Each row is a point on a landscape with many valleys, with its height.
From any point a ball rolls to the lowest of the 2 points nearest to it. It stops when none of these is lower. Distance is the straight distance between rows; heights are no part of it.
(979) (h 2.02): 119,105,110,79,109,94,88,114,95,85,132,106,76,86,103,108,102,94,116,106,102,127,114,107,97,86,134,145,87,107,117,96,113,149,62,110,57,101,103,127,81,92,71,99,81,126,89,102,100,100
(366) (h 5.66): 108,87,111,105,128,79,103,82,92,77,114,113,129,91,93,99,118,104,105,98,94,90,100,119,102,112,78,110,119,79,94,108,105,81,123,114,119,99,110,85,102,114,105,85,103,87,122,128,97,116
(161) (h 4.58): 78,101,121,119,88,106,97,116,114,131,99,109,78,79,117,90,105,123,90,81,107,92,103,79,116,58,110,65,96,92,92,92,113,96,115,90,97,85,79,96,119,89,94,104,130,94,96,82,104,101
(138) (h 3.80): 108,97,130,109,120,80,90,109,93,95,113,105,83,77,101,87,117,115,94,118,111,123,84,88,99,63,107,97,107,72,106,112,120,100,106,101,68,85,131,108,125,93,78,109,86,100,133,133,93,139
(747) (h 5.03): 127,112,100,95,106,76,95,80,109,76,89,105,111,130,94,82,96,102,87,113,103,112,74,100,118,91,86,87,97,83,105,107,95,97,148,107,101,86,122,79,123,108,113,105,73,77,116,137,88,108
(159) (h 4.63): 76,116,113,109,110,119,90,123,94,125,80,120,93,71,114,100,102,104,87,106,97,125,106,94,90,113,90,89,97,104,87,111,99,81,84,87,95,85,63,103,114,103,91,116,123,108,112,74,101,105
(294) (h 2.69): 81,72,125,75,87,82,94,71,142,98,151,109,108,77,103,117,80,108,127,111,87,88,105,104,108,98,84,127,130,117,92,68,122,94,110,84,81,108,81,114,108,83,112,95,117,125,73,106,78,94
(1298) (h 4.77): 118,110,87,115,131,104,118,117,68,84,88,72,92,99,60,108,134,77,89,78,117,113,106,88,85,115,120,66,107,88,103,114,94,97,68,115,113,113,111,111,115,110,75,117,68,102,142,103,112,102
(901) (h 3.94): 83,75,119,67,111,89,101,79,71,99,112,101,117,65,107,99,103,81,122,124,79,66,104,84,97,105,105,95,101,98,101,98,96,65,96,81,88,119,93,135,65,78,120,76,90,98,107,97,91,86
(157) (h 0.56): 128,113,77,85,94,90,93,106,115,94,90,108,93,129,80,115,76,84,122,127,92,116,63,84,119,91,122,80,61,102,127,107,104,97,124,116,85,54,96,91,83,86,130,86,57,109,110,116,84,82
(81) (h 5.19): 119,98,92,135,90,109,119,109,106,89,96,96,98,96,109,86,116,98,96,82,114,83,101,109,127,99,125,124,78,74,109,95,93,135,93,116,110,111,94,75,90,130,88,92,136,100,64,94,120,91
(177) (h 4.23): 84,104,118,92,108,111,104,83,87,87,113,120,109,83,113,100,121,87,111,87,91,89,134,106,105,92,75,139,101,108,100,76,120,91,80,105,96,139,97,114,88,109,84,91,138,114,96,104,111,90
(348) (h 2.35): 92,104,79,100,87,112,95,103,83,108,82,76,94,96,101,86,85,92,96,110,101,81,109,85,96,101,137,89,96,106,105,101,80,107,80,92,93,104,97,104,103,87,85,100,91,90,93,81,110,95
(552) (h 3.24): 103,87,128,108,128,100,120,107,88,95,129,102,79,70,71,91,148,90,118,76,109,113,125,98,91,67,109,83,96,81,105,110,108,91,74,116,112,108,81,125,95,104,75,99,104,122,122,109,114,92
(856) (h 5.09): 71,85,88,109,75,103,102,94,108,126,104,123,126,109,131,103,88,118,116,110,93,69,90,91,129,69,100,70,67,118,105,75,107,101,132,67,113,103,79,94,89,84,138,76,120,88,63,101,92,72
(1271) (h 3.91): 94,109,120,99,117,140,88,114,74,115,83,109,86,77,95,108,120,80,95,72,114,111,112,87,73,101,103,78,122,120,84,86,104,91,65,84,110,118,104,131,103,90,89,113,108,120,137,86,94,121
(802) (h 2.34): 96,84,100,93,134,89,102,78,76,71,118,105,117,83,105,118,123,89,127,118,87,99,119,118,86,125,89,137,86,91,114,74,122,83,83,99,104,112,98,117,47,111,116,86,109,132,107,100,98,92
(706) (h 7.42): 78,113,110,104,100,88,117,115,111,102,91,115,80,80,78,96,102,113,88,71,107,99,109,93,105,79,92,74,108,100,79,115,85,79,99,97,116,88,74,104,116,106,76,115,110,78,115,99,122,96
(1380) (h 5.90): 109,91,97,95,106,82,106,82,94,85,100,80,112,119,95,75,91,99,97,136,96,90,93,103,87,135,101,105,102,76,100,134,73,101,101,107,91,85,92,101,102,91,111,95,88,68,93,93,93,96
(246) (h 3.57): 71,128,101,101,121,119,85,118,65,105,72,120,76,92,97,105,114,87,86,83,103,124,111,71,85,102,104,90,102,109,97,100,99,93,55,73,84,121,105,124,117,100,70,117,91,105,134,78,109,108
(33) (h 2.20): 135,100,84,92,116,103,102,110,105,84,116,82,103,133,65,116,104,90,113,86,97,131,95,113,93,116,95,113,88,77,122,113,122,108,108,131,98,92,125,88,105,125,105,113,69,126,114,115,98,86
(1096) (h 3.16): 118,92,62,104,98,105,113,112,95,88,98,98,109,118,89,126,103,77,131,90,83,107,103,109,104,113,120,123,50,105,126,106,117,104,99,115,99,88,105,88,51,119,132,87,97,134,90,91,108,70
(1377) (h 6.51): 58,111,85,119,48,137,109,124,123,151,92,87,98,128,138,92,88,129,68,108,73,89,100,104,117,55,93,57,78,121,107,86,79,114,117,92,123,84,83,73,109,77,119,117,110,85,62,72,84,103
(539) (h 4.64): 90,105,124,86,85,98,109,83,85,97,82,114,111,87,112,97,107,105,69,59,106,69,128,111,88,120,88,115,140,126,57,97,77,101,94,111,135,118,94,97,114,114,71,106,131,68,92,98,119,111
(674) (h 6.92): 93,110,94,91,100,103,74,110,92,106,75,87,80,115,116,94,69,111,89,126,101,120,82,77,92,121,116,95,106,103,105,96,84,102,90,85,67,99,107,106,127,88,85,117,87,88,119,90,91,119
(1170) (h 3.53): 136,94,75,113,95,114,115,110,106,98,100,77,112,122,87,90,113,78,113,97,87,105,94,114,92,130,122,108,80,91,119,113,116,114,91,122,106,95,107,89,88,114,125,93,94,119,79,91,99,86
(756) (h 4.26): 78,94,107,97,81,90,91,98,121,124,110,94,69,85,112,91,76,113,110,101,110,85,89,93,112,59,120,75,87,111,84,80,77,117,102,77,91,84,74,111,106,66,106,107,96,84,90,95,96,104
(1157) (h 3.18): 91,122,95,96,118,109,90,92,65,95,85,101,94,92,105,103,113,88,97,100,99,100,127,93,78,112,112,113,91,112,97,94,93,86,65,93,87,126,109,124,86,103,75,106,94,109,125,97,117,103
(235) (h 4.49): 91,99,93,110,125,86,113,100,74,92,77,89,108,80,99,101,108,94,83,105,101,81,96,88,92,100,104,73,99,84,90,105,80,83,92,94,133,97,97,97,93,107,107,91,95,87,135,88,114,100
(981) (h 5.41): 98,103,119,76,104,103,77,100,60,130,71,103,92,80,116,91,98,83,89,100,116,79,98,80,79,108,111,81,122,115,79,94,87,93,75,84,95,133,113,124,106,74,95,103,90,92,123,80,97,117
(75) (h 1.53): 102,113,97,107,105,104,65,89,115,97,95,108,112,107,133,92,78,120,90,114,105,120,77,105,115,104,101,132,91,105,111,96,113,113,120,79,70,98,126,90,107,106,100,109,99,109,91,117,86,120
(283) (h 6.16): 114,86,78,88,103,96,112,80,90,79,109,67,120,133,92,94,90,102,99,113,94,84,88,123,87,150,95,120,112,96,100,114,89,107,101,113,103,109,116,109,107,102,110,95,77,81,83,107,89,102
(228) (h 6.34): 66,101,102,115,63,123,102,104,117,146,86,87,101,102,128,99,98,130,64,89,89,89,102,109,103,81,83,71,101,120,84,92,69,101,118,84,132,98,86,89,108,84,109,112,114,78,77,67,101,104
(752) (h 3.65): 103,103,117,108,120,98,100,106,93,90,115,112,88,75,99,93,141,94,112,79,103,116,117,104,102,82,92,111,105,77,107,90,120,102,88,120,105,110,109,103,98,119,78,95,122,116,118,110,119,117
(1386) (h 4.96): 85,98,115,107,100,97,99,114,102,116,93,101,93,91,116,90,102,117,94,117,102,102,102,90,100,102,103,93,89,79,99,126,89,90,107,89,97,76,64,91,98,105,92,102,117,87,100,79,108,93
(431) (h 2.32): 108,110,114,93,88,112,74,100,116,102,105,91,101,99,126,89,86,120,101,94,123,115,85,110,98,93,100,117,128,102,98,90,116,110,103,90,87,107,124,97,133,104,98,101,102,106,98,113,84,136
(1334) (h 7.28): 92,126,94,112,105,92,98,115,92,93,68,102,82,100,94,90,95,94,73,87,108,109,106,79,103,92,104,82,97,96,80,110,88,85,94,92,111,100,103,97,118,110,60,112,103,85,130,96,127,103
(846) (h 3.99): 83,76,80,111,78,69,122,90,142,85,110,89,92,117,95,92,80,122,103,120,97,87,106,126,111,83,101,103,88,111,90,105,45,108,122,87,116,80,76,108,90,99,97,99,85,78,65,92,111,81
(352) (h 1.51): 107,109,90,79,125,101,75,107,82,84,118,96,86,101,98,131,94,93,110,114,92,138,111,107,77,104,106,139,78,109,115,78,102,123,70,101,55,112,117,127,66,97,77,105,69,139,105,113,103,106
(66) (h 2.92): 125,111,97,93,117,112,86,108,102,91,110,90,108,107,95,98,87,103,101,96,106,126,80,109,89,110,87,114,126,95,114,84,131,106,106,103,78,108,130,91,129,106,104,104,77,111,116,131,79,122
(197) (h 7.12): 76,127,76,104,96,104,88,109,80,109,57,93,85,123,120,91,78,115,68,105,102,106,96,79,90,110,110,69,98,105,93,100,69,84,91,84,100,106,102,97,125,107,76,104,90,83,118,80,114,107
(519) (h 5.27): 124,95,128,107,134,74,101,100,89,94,103,116,122,91,80,120,137,99,100,97,95,127,86,114,89,108,77,88,122,73,96,113,111,74,114,117,122,89,103,90,112,119,107,100,102,102,144,123,92,114
(68) (h 3.73): 80,84,84,89,60,95,120,103,137,103,117,77,94,114,89,87,65,105,102,116,97,88,103,109,105,91,113,105,85,121,103,103,54,127,95,86,91,89,86,107,95,75,97,99,78,77,58,95,108,89
(835) (h 2.15): 91,99,108,97,118,92,79,109,114,100,110,120,89,91,102,109,106,108,114,119,98,130,97,99,99,91,93,112,91,93,108,108,119,85,107,93,68,79,90,102,93,94,101,102,105,125,104,96,92,92
(1201) (h 6.31): 99,82,138,107,99,63,106,82,129,87,129,132,113,95,101,109,115,107,119,101,90,109,117,105,112,91,79,115,106,72,106,111,122,92,124,116,94,86,85,84,99,114,98,94,122,97,98,122,88,94
(991) (h 4.61): 97,109,109,98,93,133,124,97,96,96,96,102,101,95,92,97,128,91,100,72,82,93,132,103,102,119,82,122,101,100,96,109,115,101,83,116,105,122,77,103,93,112,77,91,139,108,85,92,127,81
(1290) (h 4.00): 79,102,88,98,66,97,86,96,130,104,113,101,82,116,109,90,59,103,101,119,92,91,86,100,132,71,118,102,74,125,92,90,84,127,111,74,76,83,88,108,101,74,97,104,89,89,75,105,89,92
(849) (h 5.35): 122,104,110,100,111,69,93,96,109,88,107,93,101,113,94,62,101,110,94,132,111,102,88,90,114,96,95,97,101,72,107,130,99,105,124,110,77,82,117,87,120,92,96,97,81,72,108,121,95,116
(1169) (h 2.72): 87,102,114,101,108,111,93,99,105,98,100,120,103,84,91,119,103,95,116,100,83,103,106,104,94,102,75,107,94,98,107,103,111,73,109,93,103,96,78,108,90,103,110,96,106,113,109,93,109,81
(84) (h 5.39): 118,116,74,134,84,110,110,118,113,91,85,103,93,116,99,91,94,93,90,86,100,97,95,90,133,95,139,107,72,101,114,98,106,130,98,105,93,109,114,72,98,120,102,87,110,103,72,116,119,90
(104) (h 2.25): 96,103,106,92,120,91,91,83,88,71,124,114,123,88,126,118,119,108,119,104,102,103,100,130,98,113,69,163,112,119,101,58,120,117,97,93,97,139,141,106,79,121,91,94,114,128,85,121,86,119
(1003) (h 4.86): 82,86,125,113,92,101,109,108,108,128,129,107,89,67,96,107,122,108,116,78,109,81,105,76,103,60,118,77,93,75,97,92,118,101,101,101,101,89,67,114,106,89,84,91,121,108,106,90,110,85
(467) (h 4.31): 73,92,89,108,89,80,102,94,123,92,101,117,99,111,100,103,67,119,98,110,101,100,101,108,108,76,83,102,94,113,85,105,73,94,117,72,109,99,88,99,85,101,86,103,96,81,89,106,120,93
(89) (h 3.11): 143,77,100,109,110,87,99,107,121,78,133,92,100,105,79,124,116,104,116,97,112,135,100,144,88,109,96,131,104,72,114,120,118,117,108,134,103,91,116,95,73,117,109,112,100,134,90,91,96,107
(1027) (h 5.81): 65,97,122,117,81,94,90,103,87,121,83,111,97,96,142,82,84,108,72,114,104,69,98,84,108,88,99,91,96,108,80,84,78,105,107,68,114,114,99,91,107,91,93,92,138,59,82,90,100,110
(645) (h 4.62): 99,94,55,105,49,115,133,97,136,106,94,71,116,158,89,83,93,106,73,90,77,81,99,112,120,107,83,85,93,128,90,105,63,113,128,96,134,87,114,78,116,105,117,98,98,67,48,109,93,84
(962) (h 4.56): 116,105,80,113,113,122,111,131,95,95,87,81,94,105,62,110,113,91,88,83,113,119,100,97,83,126,126,74,103,79,105,127,97,88,80,124,116,89,99,98,98,118,100,104,96,110,122,79,114,100
(572) (h 4.06): 115,100,97,107,75,101,128,91,114,105,102,94,114,111,85,82,91,99,106,96,96,82,91,99,117,97,87,84,93,98,94,107,93,100,127,119,114,76,92,84,114,95,129,96,99,79,85,120,93,80
(714) (h 4.27): 77,108,122,95,106,126,98,124,78,141,73,100,87,73,110,102,106,95,76,81,106,100,110,81,80,97,100,70,110,108,79,96,94,82,68,89,116,116,89,105,112,87,86,112,129,107,122,71,105,103
(522) (h 4.47): 130,128,101,110,107,89,95,102,107,93,79,112,103,129,100,99,98,104,90,98,113,144,78,98,127,90,106,114,78,70,133,104,129,108,130,128,72,101,132,69,111,129,95,106,85,113,110,126,100,103
(587) (h 1.21): 137,111,67,104,110,86,91,112,102,87,77,96,96,131,87,121,87,89,119,111,100,113,79,98,96,114,111,73,78,93,119,119,98,83,117,109,99,71,114,89,81,111,125,100,51,102,123,100,95,88
(418) (h 4.07): 104,92,101,123,106,102,110,97,71,96,98,89,100,79,91,95,130,78,102,85,108,91,111,95,96,100,119,97,100,88,93,103,98,94,85,115,119,108,96,102,87,104,96,96,108,108,113,103,119,114
(470) (h 4.66): 108,88,90,103,104,66,111,85,113,84,105,109,122,108,72,119,102,97,129,111,95,81,104,114,106,108,88,97,96,85,110,119,100,77,123,119,111,73,77,93,77,101,116,94,92,94,101,93,97,75
(557) (h 5.70): 113,105,110,89,112,101,74,103,43,113,60,109,104,103,125,116,104,94,82,105,133,92,111,94,63,131,119,101,122,106,88,91,83,91,65,89,89,130,123,134,88,72,92,111,72,70,123,75,83,124
(448) (h 2.66): 88,97,96,89,72,120,93,78,123,107,110,94,123,123,117,102,83,110,98,116,85,101,101,129,91,122,77,111,125,126,85,102,85,99,112,90,109,94,89,95,117,100,113,102,111,95,69,91,88,102
(1161) (h 3.17): 69,97,73,90,67,101,93,81,134,92,100,100,103,147,99,95,74,109,95,125,76,100,89,124,100,126,80,119,107,130,103,109,66,102,122,84,105,82,97,95,104,107,112,92,84,86,67,96,92,91
(868) (h 4.97): 93,97,119,93,130,101,93,90,55,112,78,93,105,74,109,93,101,81,96,98,105,75,99,76,88,109,100,72,122,93,80,98,91,61,101,85,112,111,112,114,98,81,108,98,99,84,132,92,88,104
(190) (h 4.84): 128,111,55,110,61,107,124,113,125,92,71,83,106,169,93,97,90,114,75,87,102,100,77,104,120,116,98,90,92,110,100,110,80,120,122,119,127,77,110,65,116,124,127,104,104,80,59,109,95,87
(1010) (h 4.30): 122,100,89,107,125,121,123,110,75,100,95,82,121,92,66,112,130,78,100,81,109,105,103,113,77,141,107,78,102,81,103,123,116,82,96,128,138,100,100,95,99,115,123,106,98,111,123,90,98,90
(196) (h 4.21): 123,70,108,96,111,77,116,75,121,83,132,110,132,99,75,116,118,100,133,115,92,85,102,126,96,130,79,114,116,85,104,110,117,78,125,129,122,83,97,89,82,98,148,89,102,104,90,96,80,96
(1133) (h 1.48): 94,102,122,101,142,101,89,119,94,91,108,121,79,76,83,124,111,114,109,110,99,135,93,88,86,79,84,90,99,91,105,104,113,87,87,77,82,93,98,124,93,97,76,108,80,125,126,107,100,106
(1009) (h 4.15): 69,80,126,80,101,73,95,75,84,102,112,110,93,67,111,98,97,111,112,109,100,68,91,79,102,82,97,88,113,105,82,82,89,76,109,63,94,116,91,123,80,68,108,88,92,91,119,105,92,93
(350) (h 2.85): 116,83,129,89,122,95,106,113,93,100,122,90,77,69,89,84,132,93,118,106,117,120,118,90,82,84,122,112,101,83,111,121,106,109,68,125,76,105,92,123,101,89,78,107,105,111,115,95,106,107
(423) (h 3.92): 135,101,78,102,108,120,116,110,96,95,95,84,120,109,76,105,131,83,127,87,105,101,101,115,95,133,93,100,101,95,119,103,136,89,108,130,123,88,109,81,92,122,139,94,93,128,105,101,86,89
(865) (h 1.28): 95,80,93,89,132,84,99,72,92,64,126,115,123,86,111,129,110,93,138,107,82,92,110,123,103,103,89,152,106,120,116,61,121,102,98,88,104,136,120,107,57,105,107,91,110,140,82,121,89,95
(200) (h 4.74): 73,82,87,120,73,105,103,112,107,137,102,96,108,93,141,112,85,117,96,85,95,76,89,89,115,57,114,64,82,101,99,77,90,107,112,79,121,89,80,94,97,73,125,94,116,94,65,83,96,84
(428) (h 2.63): 141,95,85,95,110,106,102,92,114,89,132,93,102,98,66,117,114,87,129,92,98,119,102,127,97,105,99,131,82,95,123,100,127,115,95,133,102,108,118,96,82,114,117,100,81,141,92,112,100,83
(890) (h 4.34): 88,107,124,98,134,111,87,114,82,98,109,117,106,72,103,120,124,96,84,75,110,127,108,106,62,114,80,99,141,101,80,94,110,89,76,98,123,115,115,123,113,108,85,103,112,122,136,100,95,131
(933) (h 3.71): 87,98,86,95,76,115,117,100,106,113,87,95,111,112,103,89,79,96,95,95,80,83,102,102,112,102,90,92,97,121,101,95,99,106,108,86,108,96,93,84,102,101,114,92,106,91,77,108,112,77
(805) (h 6.43): 107,110,88,78,105,109,89,91,71,90,97,70,132,135,113,94,83,92,97,117,108,91,90,107,74,168,91,124,127,117,103,95,90,113,84,97,85,121,127,115,121,92,107,88,90,83,88,104,77,107
(1228) (h 5.45): 78,103,95,111,86,116,89,105,112,123,100,119,107,103,132,99,88,115,97,105,102,85,82,95,129,78,94,95,79,114,98,79,122,107,123,71,86,107,83,89,102,95,129,97,135,98,67,97,83,105
(1255) (h 1.84): 120,113,69,90,116,100,83,95,97,87,102,100,115,118,103,106,88,75,111,123,86,120,88,87,108,118,118,117,56,95,134,103,137,104,107,95,63,91,109,80,72,102,127,79,82,119,96,123,83,73
(1163) (h 2.44): 100,100,111,97,115,99,95,105,90,91,116,109,78,77,93,99,109,89,119,99,100,106,120,91,100,75,124,111,80,83,108,98,114,118,63,98,69,108,89,122,79,95,80,91,98,121,107,99,121,98
(219) (h 4.80): 93,93,72,122,78,98,116,116,123,115,88,89,84,101,84,111,79,108,90,88,96,93,90,98,102,81,106,65,81,107,85,111,73,95,102,91,121,81,83,100,95,99,108,105,91,98,85,76,126,86
(150) (h 0.82): 110,105,97,95,132,94,80,114,80,76,108,107,77,97,86,128,104,95,106,96,98,136,106,107,78,90,84,110,96,104,105,95,104,102,78,84,85,115,119,121,96,105,62,111,62,124,124,110,116,111
(1190) (h 3.09): 87,99,131,99,113,84,86,84,100,85,116,124,93,77,137,109,108,108,107,95,117,91,114,117,93,89,81,147,125,116,92,64,109,119,90,86,94,134,129,111,93,104,82,104,130,112,88,110,89,140
(692) (h 2.08): 102,107,81,107,98,101,104,102,84,114,68,99,102,95,108,89,91,95,98,100,103,89,88,76,117,84,109,43,78,102,99,78,105,79,134,75,115,87,101,85,100,92,123,95,96,96,119,94,106,89
(549) (h 5.40): 83,93,129,107,98,82,97,92,94,108,89,113,96,83,127,83,95,105,83,124,106,79,110,95,87,103,102,100,108,97,83,107,64,101,99,90,106,105,85,104,91,85,93,97,125,73,95,79,105,114
(909) (h 4.91): 102,92,100,122,87,129,123,92,94,101,93,97,117,86,104,93,116,94,93,74,100,84,118,108,112,112,92,123,100,104,93,92,100,122,92,106,114,126,95,85,94,116,96,86,144,103,54,103,114,92
(336) (h 4.79): 110,96,116,103,127,95,79,122,99,93,94,118,102,77,104,118,120,101,85,89,107,134,79,100,80,98,79,87,127,99,94,100,107,87,105,95,121,97,114,99,113,114,94,102,106,111,148,109,89,142
(1116) (h 4.32): 87,103,129,122,68,114,100,106,132,137,117,110,82,83,120,90,102,121,94,88,105,95,104,87,118,64,107,102,104,90,97,97,133,125,106,103,81,88,78,82,133,96,95,108,142,96,73,89,86,115
(452) (h 1.73): 146,101,76,114,120,84,101,124,110,80,92,96,84,140,62,124,100,103,108,107,113,138,82,107,95,106,108,84,93,78,114,132,101,92,116,129,102,74,125,93,101,119,106,116,70,111,127,101,101,97
(216) (h 4.16): 97,114,126,90,96,102,86,90,89,109,86,114,89,93,113,87,98,101,80,82,116,90,120,99,90,106,88,108,137,115,73,95,90,104,82,100,105,115,106,106,109,95,62,111,113,76,111,96,109,118
(43) (h 3.66): 129,76,100,93,110,94,103,102,120,94,127,97,118,103,85,123,109,104,126,119,97,116,94,120,81,138,94,118,109,78,114,126,114,91,112,132,105,78,91,88,91,110,129,100,96,127,105,90,80,104
(922) (h 5.14): 102,96,115,100,85,109,117,98,119,123,111,98,102,86,101,95,115,97,108,86,93,91,104,87,108,78,95,67,102,73,111,101,129,91,111,123,92,82,62,94,121,90,111,91,128,99,98,106,96,75
(651) (h 6.70): 103,118,96,80,96,100,69,90,86,102,100,69,103,135,114,91,81,113,83,116,110,116,73,104,86,133,86,107,123,106,103,95,91,104,99,89,70,103,122,113,135,97,99,103,79,87,102,105,78,114
(828) (h 3.30): 100,102,131,94,126,87,97,111,83,94,104,104,87,83,93,81,116,107,99,111,105,112,106,78,96,92,102,104,104,85,97,123,107,91,87,106,77,106,101,108,111,90,73,105,106,90,132,105,105,118
(414) (h 1.94): 88,82,109,69,90,104,90,72,127,97,129,92,117,94,97,108,77,103,112,127,77,88,100,120,95,123,67,118,129,121,84,88,98,93,104,91,92,99,90,109,107,78,116,106,92,114,88,102,84,102
(511) (h 2.17): 91,80,95,88,102,98,100,72,118,78,139,112,126,93,99,123,94,100,125,113,80,87,111,123,93,120,89,147,100,127,105,76,119,112,89,88,90,132,101,108,82,100,111,88,108,130,51,101,86,86
(285) (h 2.79): 95,100,62,105,115,96,95,110,92,74,96,117,94,113,88,127,93,72,131,112,86,106,108,87,106,92,123,103,54,104,121,99,103,94,95,103,98,94,100,97,40,117,110,78,75,119,104,106,114,58
(181) (h 2.77): 100,101,106,104,98,103,77,94,87,115,98,109,98,81,115,99,96,104,111,98,106,90,82,81,112,67,92,61,109,99,93,80,124,80,125,74,106,98,107,91,103,93,123,90,98,100,114,112,94,102
(71) (h 3.49): 76,93,72,81,63,112,108,93,142,114,107,67,95,136,91,91,68,105,95,121,81,114,92,120,104,111,89,101,82,115,103,110,71,116,101,102,97,66,87,102,106,82,119,109,69,87,71,92,99,91
(575) (h 4.18): 137,117,113,102,121,92,93,112,111,85,98,103,89,102,92,89,109,107,89,96,114,136,75,79,122,71,108,89,100,73,122,114,131,110,115,126,73,93,124,85,124,111,86,110,80,99,136,130,96,117
(1338) (h 1.41): 81,118,93,101,94,115,105,110,93,129,71,91,86,83,104,90,86,102,79,103,97,90,85,65,100,83,113,50,86,106,93,102,83,78,105,79,98,92,79,99,107,85,105,110,94,82,118,83,96,93
(857) (h 7.54): 100,97,100,111,83,100,118,109,122,96,100,90,75,98,80,92,98,116,75,84,106,99,106,107,94,90,106,74,127,105,80,115,76,109,99,103,125,85,87,100,133,100,77,114,93,86,103,86,116,108
(384) (h 5.05): 86,83,107,78,91,109,118,70,89,91,101,97,135,92,98,104,108,92,79,78,92,62,122,133,89,140,78,117,141,122,69,102,81,82,96,99,154,129,97,95,104,111,88,99,126,75,86,94,110,102
(770) (h 3.74): 86,87,135,97,108,89,98,80,78,80,101,131,97,74,126,108,126,92,111,90,111,92,139,113,93,92,89,145,123,104,87,71,94,101,75,106,110,143,121,127,69,106,77,93,135,121,102,99,110,119
(105) (h 3.19): 100,81,100,90,124,97,99,80,72,92,122,95,124,75,109,96,118,85,122,117,92,75,105,104,95,117,83,112,110,94,100,92,123,75,99,94,108,108,108,105,77,99,120,85,109,111,112,102,96,96
(21) (h 2.76): 97,111,76,96,101,117,107,105,63,99,72,86,82,99,86,95,102,69,105,99,105,91,120,84,89,106,143,92,82,109,109,88,85,97,55,103,100,121,106,121,83,96,89,97,78,111,113,88,117,93
(328) (h 4.05): 82,116,127,99,79,120,89,107,104,127,107,111,73,76,121,85,100,109,104,79,110,88,110,83,110,67,106,107,110,107,87,88,125,126,81,100,67,112,94,110,122,90,73,108,133,102,94,90,95,118
(697) (h 6.03): 100,90,124,105,120,47,113,75,107,76,128,131,134,98,91,107,123,106,110,108,86,101,113,124,114,109,54,147,124,72,111,109,115,82,124,132,103,104,106,85,99,120,95,94,123,91,107,129,100,107
(594) (h 2.75): 83,89,98,84,86,112,89,80,129,99,142,114,110,96,102,123,66,97,130,100,81,92,102,115,116,94,96,130,92,129,96,70,128,124,101,88,84,110,89,112,92,90,120,91,106,128,61,118,92,78
(296) (h 5.63): 122,82,119,95,100,92,121,92,109,101,118,76,109,106,86,57,107,92,103,118,91,96,95,91,106,111,103,115,108,73,99,128,102,110,109,128,78,87,95,93,108,100,105,91,96,81,94,110,94,100
(410) (h 6.11): 71,94,112,115,55,108,107,103,87,138,81,98,111,94,137,77,92,112,63,78,95,54,107,90,111,76,103,71,101,119,88,87,75,112,98,84,115,120,93,86,103,78,85,114,126,63,66,79,100,102
(1081) (h 3.68): 94,105,130,103,98,100,78,100,91,102,98,127,86,85,129,93,96,108,104,85,109,100,116,97,101,75,96,128,129,114,81,86,114,106,97,87,90,126,104,114,103,97,71,109,126,103,95,95,102,122
(773) (h 4.50): 75,91,80,95,65,107,101,99,108,139,105,79,89,89,110,98,64,99,100,86,96,65,85,88,114,44,134,54,79,116,94,79,90,120,102,79,96,93,80,102,91,65,122,98,91,101,86,85,97,77
(436) (h 3.28): 76,101,100,91,95,126,94,90,84,115,90,99,117,97,111,101,93,86,103,108,83,86,108,90,95,119,93,109,94,116,96,100,108,86,89,91,93,111,88,96,90,94,110,97,113,105,90,89,110,86
(911) (h 4.37): 114,100,82,100,72,98,135,87,142,94,93,86,102,148,80,81,97,105,79,102,92,97,98,127,124,106,74,90,104,102,93,106,63,97,135,121,126,62,86,83,117,99,128,104,94,68,64,109,98,78
(466) (h 3.44): 95,89,116,83,112,86,81,84,102,108,113,96,95,87,111,92,88,104,102,120,100,89,82,94,108,96,84,83,115,98,91,93,100,83,123,77,93,101,100,103,105,82,116,90,91,97,106,106,82,119
(316) (h 4.59): 74,98,81,114,85,69,107,114,123,99,90,117,74,109,83,119,80,121,114,101,99,94,104,107,98,70,99,96,79,112,100,117,71,93,113,87,110,76,67,104,76,114,85,102,88,94,99,77,128,89
(683) (h 5.31): 109,102,104,87,117,91,82,118,70,95,80,93,94,109,105,111,103,97,87,99,135,107,107,110,56,136,110,93,131,112,91,109,82,101,62,102,103,110,115,126,117,89,72,112,76,82,125,76,99,125
(67) (h 2.39): 104,116,61,87,109,116,87,104,72,87,100,92,102,104,91,117,86,62,114,111,81,120,94,82,109,98,126,103,53,116,132,78,122,105,83,99,90,100,110,94,62,105,111,77,68,121,113,114,103,79
(618) (h 2.62): 133,111,90,85,95,118,101,98,107,94,106,66,100,116,78,90,86,88,100,84,102,113,89,103,91,124,103,122,114,97,121,102,126,122,89,125,82,107,123,93,114,107,104,101,83,113,98,119,95,94
(248) (h 7.66): 123,104,113,119,83,93,123,118,129,88,117,94,66,88,81,87,101,121,84,79,125,116,96,116,95,85,96,101,134,89,86,114,88,135,109,122,124,90,112,94,131,111,63,110,103,82,111,98,103,133
(388) (h 1.22): 137,104,91,88,93,90,93,94,115,84,108,109,115,125,93,95,86,89,102,124,87,111,67,81,121,104,117,109,64,94,125,122,120,115,115,114,76,72,105,81,92,96,128,85,75,103,97,135,85,78
(1395) (h 5.01): 110,111,105,95,127,100,112,103,43,94,80,83,95,109,77,110,130,85,83,87,132,108,122,102,65,140,124,93,121,103,101,111,82,100,57,118,116,137,118,129,107,100,71,119,85,97,142,91,105,119
(163) (h 5.24): 102,94,108,98,102,106,113,81,90,89,106,94,125,99,105,82,110,96,104,92,95,70,111,117,100,129,84,128,121,109,89,98,101,104,94,111,122,121,102,87,102,121,103,89,127,86,80,101,107,102
(957) (h 1.93): 93,95,89,87,95,120,109,120,95,138,84,68,95,88,98,93,98,90,91,113,98,93,90,78,85,103,126,73,94,100,98,116,79,94,73,87,84,88,87,109,105,77,114,108,74,98,113,70,94,104
(136) (h 5.26): 97,122,73,122,75,118,99,116,115,112,68,103,86,110,105,87,85,113,85,80,108,86,87,83,133,81,115,83,81,92,102,99,101,109,117,94,100,86,97,68,115,112,96,111,110,95,83,100,112,100
(937) (h 5.06): 116,126,67,120,48,111,117,115,133,112,56,106,94,141,90,95,83,116,69,78,103,107,89,93,137,95,103,72,87,106,100,111,88,105,131,116,123,75,96,62,126,115,104,111,114,82,80,101,105,92
(1254) (h 4.75): 131,127,94,115,105,73,93,102,117,88,74,122,92,144,94,91,84,116,78,111,111,118,89,86,129,90,105,89,79,86,122,119,97,98,145,114,91,81,122,77,114,126,103,113,78,90,116,126,110,91

Where does a ball stop that starts at each point below?
(1334) -> (150)
(228) -> (1338)
(136) -> (150)
(981) -> (150)
(1395) -> (157)
(747) -> (150)
(1377) -> (414)
(366) -> (1338)
